Each row is a point on a tangle of strands that fork and nearly touch. The rows are in no order.
In the rows, 128 means zero.
Points whose rows are less than 103 apart are linked; no others are. Some points are linked to none.
Z69: [138 160 122 118  97 140 108  79 160  73  90 115  79 121 174 110 118 136
  78 175 117 130 126 156 152 129]
Z332: [120 113 168 163 128 140 113 152  52 150 114 168 176 144 124 184 136 114
 118  80 180 112 113 138 119 148]
Z694: [147 149 119 151  89 146  65 126  59 180 136 151 117 131 109 119 135 108
 147 146 144 202 185 166 108 108]
Z468: [117 113 145 154 163 157 124 164  84 171 125 121 154  99  89 172 118 128
 144 126 127 182 147 136 103 157]
Z200: [163  62 133 128 159 129 153 138 111 130 142 131 158 134 102 126 113  91
 163 109  96 185 199 119  77  93]
Z88: [116  93 158 108 151 125 122 146 141 145 100 109 170  82 136 172 140 121
 158 125 132 113 137 122  94 190]
Z826: [120  85 151 185 153 189 125 162  69 147 133 119 132 125  88 158 113 124
 115 128 109 194 146 146 103 109]
Z43: [107 140 154 132 131 165 157 153  99 110  94 155 123 179 125 162 124 156
  79  75 162  70  40 124 177 115]
Z770: [ 99 155 103 116  70 108 136  71 181  70 170 123 102 161 172  97  99 134
  93 115 112  71 158 121 170 142]
Z772: [123 103 150 140 180 148 151 121  73 143 118 149 192 149 140 145 138 132
 108 117 124 120 156 137  98 152]
Z548: [134 150 124 157 141 124 114 144  88 145 153 157  93 150 105 123 116 148
 144  88 159 161 110 107 152  98]
Z646: [142 173 127 137 104 110  69  78  84 165 145 170 142 154 137 128 169 124
 154 115 176 143 198 149 116 117]
Z742: [142 153 117 125  93 142  64 113  64 146 128 129 125 122 132 106 136 110
 124 186 102 211 172 182 120 114]
Z299: [133 137 149 166 146 192 122  90  98  96 109 121 128 121 137 140 120 147
  69 171  83 191 159 165  93 113]
Z948: [134 136 131 150 206 147 156 130 101 145 139 117 127 125 104 106 102 151
 130 152  97 168 127 118 126 131]
Z847: [119  66 146 101 133 150 139  95 171  58  82 128 136 114 132 182 138 151
 116  87 135 110 165 115  98 142]
Z687: [173 138 148  86  85 118  75  60 106  96 122 159 144 184 151 111 160 109
 116 119 122 144 229 143  86  89]
Z365: [137 108 135 181 132 178 115 129  76 117 135 132 117 136 106 145 112 126
  86 152  81 215 148 162 108  84]
Z169: [116 164 117 156  77 132  64 119 126 156 103 153  81 102 131 177 153 119
 142  92 217 133 113 142 137 126]
Z83: [113 137 106 126 197 117 120  92 184 138 178 137 121 117 116 135 143 157
 194  89 178  73 172 114 151 177]
Z615: [128 130 123  97  97 119 150  55 185  66 148  97  93 146 148  93 118 142
 111 135  84  92 148 102 145 144]
Z520: [158 145 116 130 103 133 150 174 104 133 112 103 125 121 138  77 124 119
  87 209  77 117  68 128 153 115]
Z581: [157  86 144 109 126 119 140  95 138  68 126 112 125 146 140 128 113 121
 122 124  92 167 175 111  82 101]
Z242: [155 146 152 113 101 130  75  63  89 147 127 172 158 153 140 129 157 135
 120 137 141 157 227 166  92  99]
Z84: [ 84 199  98 142 103 101 115 154 193 182 168 126 112 117 121  95 153 122
 197 131 182  68 104 122 180 126]
Z80: [147 139 125 144 128 107  85 115  62 179 168 179 142 153  98 125 151 124
 180  93 186 158 185 122 113 104]
Z394: [123 104 128 128 203 154 144 134 135 142 130  99 127  87  92 136  94 138
 152 153  92 167 137 120  99 154]
Z282: [114 196 118 153 157 127 150 168 134 193 164 145 105 127 103 109 139 135
 164 129 166  88  61 131 167 110]
Z575: [104 141 153 133 161 121 117 185  89 206 131 141 171 100 115 155 147 112
 175 108 175 102  85 141 130 171]
Z188: [125  86 145 133 168 161 153  98 165  57  86 105 139 106 128 166 115 163
 114 122  92 122 143 135  95 140]
Z707: [168 131 108 124 146 137 183 184 116 126 125 107 112 145 119  94 116 141
  86 184  85  96  50 114 153  89]
Z220: [125  62 130 110  72 128 138 146 130  62  89 114 123 122 143 163 122 101
  93  94 136 140 100 116 125 101]
Z276: [113 163  89 119  75 125 107  89 198  92 108 108  43 106 156 118 120 142
  95 150 124 102 111 133 163 133]
Z868: [114 185 127 176 122 105 113 145  80 182 152 166 125 130 121 115 159 125
 158  99 196 121 100 133 161 118]
Z26: [153 102 167 138 130 167 116  79 103  85 113 149 156 155 146 153 136 146
  79 126 119 161 197 158  79  87]
Z480: [110 181 123 114  81  94 144  83 166 102 184 123 144 186 171  69 134 115
 107 122 114  51 147 135 169 142]
Z410: [114 125 149 147  95 136  96 153  54 164 104 157 162 139 146 159 149  94
  97 112 188 145 124 150 126 145]
Z627: [143  73 137 113  57 129 128 152 123  63  82 125 137 131 146 134 113  76
  86 140 103 179 126 137 118  93]
Z584: [153 121 157 130 149 139 126  53 127  68 142 135 133 161 144 132 138 172
  97 126 105 156 215 126  83  92]
Z160: [100 176 120 165 117 137 101 111 140 158  91 151 104 111 125 148 148 127
 140 106 203  97  98 149 149 134]
Z494: [121 135 112 116 218 121 170 161 159 154 169 109 116 109 102  92 101 161
 166 150  89 137 102  98 124 138]
Z121: [135 164 109 111 130  90 112 102 120 134 151 125 137 145 135  84 137 134
 133 123 111 153 168 126 113 139]
Z292: [133 120 160 152 170 177 145  95 136  93  90 101 126 116 143 169 116 157
  87 154  92 151 140 151  83 136]
Z110: [137  84 132  94  84 117 132  80 169  56 131 113 113 157 149 110 113 122
 123 115  88 126 164 107 109 130]
Z715: [165 120 150 104 118 123 104  49 131  73 145 139 142 170 142 117 146 132
 134 115 108 141 243 121  68  97]
Z290: [117 150 138 138  66 135  86 146  66 160  88 142 145 118 163 125 148  80
  77 145 160 143 102 180 151 146]
Z894: [113 139 136 128 128 163 116  89 157 123  62 122 115  81 146 183 134 148
 115 143 128 115 139 153 101 168]
Z764: [127 162 121 138 120 153 114  79 143 105  77 131 120 119 165 143 135 143
  84 151 138 131 133 151 115 131]
Z105: [130  88 125 116  69 106 118 151 106 112 106 143 131 148 146 148 123 102
 100  82 160 133  98 112 136 111]
Z168: [135 148 113  92  69  83 106 148 123 128 104  95 151 106 173  70 150  89
 105 201 105 113  95 156 154 150]
Z613: [148  56 157 108 184 138 156 110 128  94 129 135 181 134 122 151 129 129
 143  99 115 133 193 115  78 131]
Z937: [102 132 104  98 111  66 120 159 199 185 169  82 133  92 132  71 141 129
 184 154 109  87 102 108 153 150]
Z342: [133 205 109 118 144 131 183  56 194 114 156 131 103 201 134  69 145 141
 105 172 124  63 135 141 154 110]
Z259: [112 129 133 131 134 158 136 133 146 130  87  95 131  81 120 169 114 136
 120 145 113 144 111 133 101 159]
Z262: [111 120 140 142 176 174 136 158 133 153 108  88 134  76 114 158 114 128
 142 173  92 144 108 145  91 187]
Z738: [ 93  77  96 107  68 112 137 132 190  89 134 104  81  99 124 160 107 141
 146  86 133 108 111  96 153 145]
Z705: [147 136 108 154 150 117 116 127 119 119 188 153  73 167  99 113  96 167
 142  75 127 173 138  96 141  69]
Z11: [154  94 131 122 174 131 149 103 110 103 149 121 147 151 102 112 115 133
 137 122  79 183 180 111  80 103]
Z804: [146 133 134 165  97 152  79 132  61 187 156 173 123 134  98 148 133 108
 159 106 174 187 186 133  97  90]
Z354: [117 165 147 117 180 162 163 174 137 182 113 108 126 113  97 160 132 126
 139 163 117  89  55 137 125 157]
Z992: [129 130  92 116 195 118 155 109 176 129 154 100  92 121 113 107 102 166
 162 122 103 130 124  86 131 137]
Z768: [ 97 203 120 172 126 108 115 125 132 175 131 155 123 137 127 133 169 114
 164 107 219  79 107 134 165 138]
Z736: [146 123 111 129 131 132 166 153 150  98 121 103  96 139 124 111  98 150
  90 151  82 120  72 102 152  95]
Z260: [134  94 171 142 133 145 119 127  79 124 106 161 195 165 137 174 144 127
 105  81 159 119 155 137 106 133]
Z383: [131  96 148 112  94 114 132 142  93  85 101 111 148 129 160 103 113  94
  76 162  86 157 106 140 129 117]
Z671: [121 110 118 112 115 117 166 154 148  98 111 114 113 132 141 132 117 133
 105 116 109  94  80 107 149 127]
Z901: [135 140 109 126 169 100 127  85 155 134 165 111 108 145 124 103 119 149
 151  96 121 133 158  98 130 140]
Z475: [134 160 139 115 106 157 166 138 160 112  78 121 117 127 143 134 145 126
  82 193 123  76  52 160 140 140]
Z922: [105 117 151 115 163 119 126 175 116 160 138 151 139 114 104 159 136 122
 187  72 182  98  96 107 147 175]
Z702: [121 135  94 131  54 105  95 114 150 101 147 152  71 138 129 129 118 119
 123  80 169 117 118 117 182 101]
Z15: [126 161 130 116 172 142 176 187 151 168 146 134 108 131  85 135 142 140
 146 152 147  85  49 129 157 130]
Z158: [ 91 157  95 139 106  92 129 128 175 147 167 136 115 130 132 123 135 127
 169  93 179  71  99 115 184 142]
Z675: [131  76 141 102 141 128 130 115 146 100 102 127 153 102 140 176 140 120
 140 102 141 100 153 112  84 160]
Z745: [131  86 128 134 147 126 128 181  99 164 143 128 147 113  83 134 101  98
 165 122 119 191 143 119  99 122]
Z628: [132 110 121 118 209 110 152 192 125 178 159 110 148 108  94  96 116 128
 172 136  90 151  93 103 123 151]
Z760: [134 158 138 104 145 175 179 150 169 153  98 103 127 107 115 159 146 123
 109 208 110  89  35 149 120 148]
Z218: [101 120 104 121 111 106 148 141 160 127 134 132 109 127 131 112 126 125
 137  90 145  72  78 100 176 140]
Z12: [138  95 154 134 217 139 145 117 103 130 143 161 184 138 112 158 129 159
 143 105 134 114 187 117 108 139]
Z940: [145 119 119 137 187 112 169 142 115 118 146 110 117 141 110  86  85 157
 117 132  82 163 118  89 137  98]
Z692: [124 145 119 156  98  88 104 151  98 168 155 156 127 141 123 110 136 120
 151 101 172 158 120 121 144 117]
Z850: [145 112 123 152 184 131 148 123 103 108 161 145 111 158 102 106  87 177
 125  96 102 193 127  93 129  87]
Z568: [116 117 143 139  86 128 132 152 111 104 100 151 114 157 134 163 121 134
  72  73 164  96  68 122 167 106]
Z629: [141  69 167 135 148 170 144 117 112  91 111 133 177 136 134 158 127 116
 108 120  99 149 183 149  69 108]
Z916: [148 164 110 105  55  95 106 134 149 119 112  89 107 109 172  78 133 116
  89 187  99  94  91 141 171 120]
Z176: [126 127 131 122 178 119 133 148 103 175 123 132 190 101 126 149 140 113
 164 124 148 103 133 127 113 187]
Z578: [131 135 117  87 106  69 132 142 180 143 152  93 128 106 153  59 132 131
 145 173  81  94 107 106 149 138]
Z206: [ 94 164  93 115  86  79 120 162 201 186 153 115 131 105 140  81 142 109
 178 154 144  68 112 124 170 134]
Z478: [135 162 111 112  74 127 142 134 163 101  96 108 100 121 156 107 130 126
  75 173 113  68  64 146 178 116]
Z376: [135  56 150 143 168 145 136 170  90 148 148 149 174 110  89 151 118  76
 163 110 115 170 182 128  74 103]
Z668: [106 203  97 145 144 117 137 129 180 177 160 147 113 135 109 100 154 134
 171 156 170  73  86 139 169 118]
Z897: [147 125 128 111  92 103 127 148 109 103 110  89 139 118 152  67 111 110
  83 203  63 163 103 134 148 120]
Z990: [105  74 109 114 101 141 137 122 160  85 128 135  85 117 103 183 122 145
 152  51 166 101 129  98 145 130]
Z806: [132 167 125 119  81 118 100 136  96 155  91 126 131 103 168 102 152  94
 110 192 136 133 100 174 142 147]
Z588: [134  77 120 119 159 101 136 194 115 144 137  92 158  94 104 105 104 108
 165 139  81 179 112 113 104 137]
Z216: [128 140 119  98 117  68 129 135 124 140 152 109 151 149 152  63 133 116
 138 147  87 121 129 109 135 142]
Z331: [114 119  78 114  65 119 104 112 194 104 111 109  61  93 140 144 109 141
 132 124 130 124 116 124 157 137]
Z701: [111  88 129 108 139 119 124 148 145 111 146 150 126 112 101 171 126 129
 175  53 173  98 125  84 139 157]

A fork is a point with three links, a tip a point with one. Leave the first point through the second and follow the links. Name the first fork or tip that comes.
Z299 / Z292 => Z169
Z736 / Z707 => Z43
Z772 / Z12 => Z742
Z940 / Z948 => Z745
Z715 / Z584 => Z84

A fork is a point with three links. Follow the links from the first point to the second and name the forks in between, in order.
Z168 / Z110 => Z84 Z745
Z646 / Z578 => Z84
Z826 / Z168 => Z745 Z84
Z394 / Z581 => Z745

Follow the links from the first point to the second, and from the first to the third. Name the last point that the two ways share.
Z707 / Z121 / Z584 => Z84
Z628 / Z736 / Z629 => Z84
Z299 / Z770 / Z627 => Z745
Z110 / Z568 / Z894 => Z745
